Each row is a point on a tangle of strands that fork, close into loops and nearly touch. The rows are in no order.
(in the rows, 128 means zero)
Two points are linked if the straight distance between their rows is under 52.1. Some points are linked to none.
tufo: [ 86 141 113 150 131  88 124 120  78 148]
loruf: [ 62 112 116  54 139 134 108 151  95 103]
Momar: [ 70 161 113 180 144  57 137 129 143  98]
sifod: [ 84  97  94 183 148  89 125 117 129 127]
Guf: [ 81 134 132  93 162 125 103 152 154  95]
Ripad: [147 174 146 143 121 106 128 128 109 136]
noreg: [152 162 143 195 112  82 154 110 142 112]
Pevat: [ 99 174 134 182 131  59 139 128 126 101]
Vod: [148 141 112 166  99 117 154  99 101 173]
kope: [196 119 128  64 115 191 145 139 105 148]
zos: [ 53 141 113  76 149 116 109 142 103 116]
nuv: [ 98 108 125  43 144 145 113 169  92  89]
Mer: [ 82 152 125  93 144 112 106 145  77 130]
kip: [117  49 139  81 121 169  98 147 137  86]
befi: [175 167 153 161 113 118 139 121 151 129]
Dati: [188  94 134  59 113 186 132 142  98 130]
tipip: [161 151 118 142  91 146 156 102 108 180]
musep: [150  96 130 178 126 130 126 106 155 144]
lev: [103 137 142 120 157 123 100 148 149 104]
kapu: [176 127 130 174 103 145 150 101 164 156]
Kotid: [103 151 138 154 143  93 117 135 133 118]
rutiz: [171 121 151 105 136 157 112 139 135 126]
vemi: [110 138 129  55 156 135 112 168  85 107]
talan: [130  66 141 104 127 162 101 132 129 112]
kadu: [187 149 126  83 109 176 147 130 101 166]
Mape: [190 187 147 142 103 134 154 124 143 143]
busef: [161 131 156 124 144 142 108 140 151 118]
Futu: [ 97  82 120 154 140 124 110 118 129 132]
pomim: [191 187 127  99 104 164 161 134 112 168]
morip: [159 132 110 202 105 100 168  95 136 145]
vir: [113  95 109 177 135 106 125 111 124 141]
tudes: [120 134 136 176 137  97 120 122 146 121]
komot: [172  98 138  42 159 154 138 185  99  91]
Fupum: [ 46 155 114 100 159  99 115 138 151 107]
pibo: [172 128 120 160  94 160 157 100 154 171]
luz: [149 104 126 140 110 150 128 105 115 165]
Sav: [ 87  75 127 123 139 139 102 125 131 119]
gona: [166  90 137  85 113 178 121 127 109 137]
rebo: [ 66 151 124 131 154  95 112 138 140 112]
sezev: [ 82  42 127 100 124 159  98 136 154  90]
tagik: [133 171 143 194 118  68 154 117 130 101]
Fadod: [164 123 117 147  93 160 152  99 128 180]
lino: [171  99 140 103 117 177 122 122 128 143]
seza: [159 137 131 200 113  99 152 105 154 129]
sarar: [103 159 131  77 151 118 108 158  79 122]
pir: [163 108 126 194 118 123 141 101 166 142]
tum: [ 61 137 117  57 161 126 111 151 147  91]
Les: [ 38 148 104  57 156 111 118 132 147 101]
Kemi: [193 189 131 118  98 160 163 130 134 159]
mal: [156 145 152 150 133 124 117 130 152 123]
fuf: [ 87  68 132 113 142 148  98 132 154 102]
lek: [149 105 137 145 123 143 118 114 132 148]
zele: [ 78 130 106 183 148  75 129 125 141 112]
Tuz: [162 143 106 184  88 120 176  94 124 167]

A fork is a point with three links, a tip a point with one. Leave the first point through the second and follow the links. Name the first fork or tip that comes.
fuf, sezev => talan
seza, morip => Fadod
rebo, Fupum => lev
sifod, zele => seza
Fadod, luz => pir
tum, Les => tudes

A piece is all that can be reached along the links. How many separate loops has the piece of each point below (a circle has one, a figure eight two, a Y none), and how many tips (points with one link)?
Pevat => loops 2, tips 1
kadu => loops 1, tips 0
Kotid => loops 0, tips 2
Mer => loops 1, tips 0
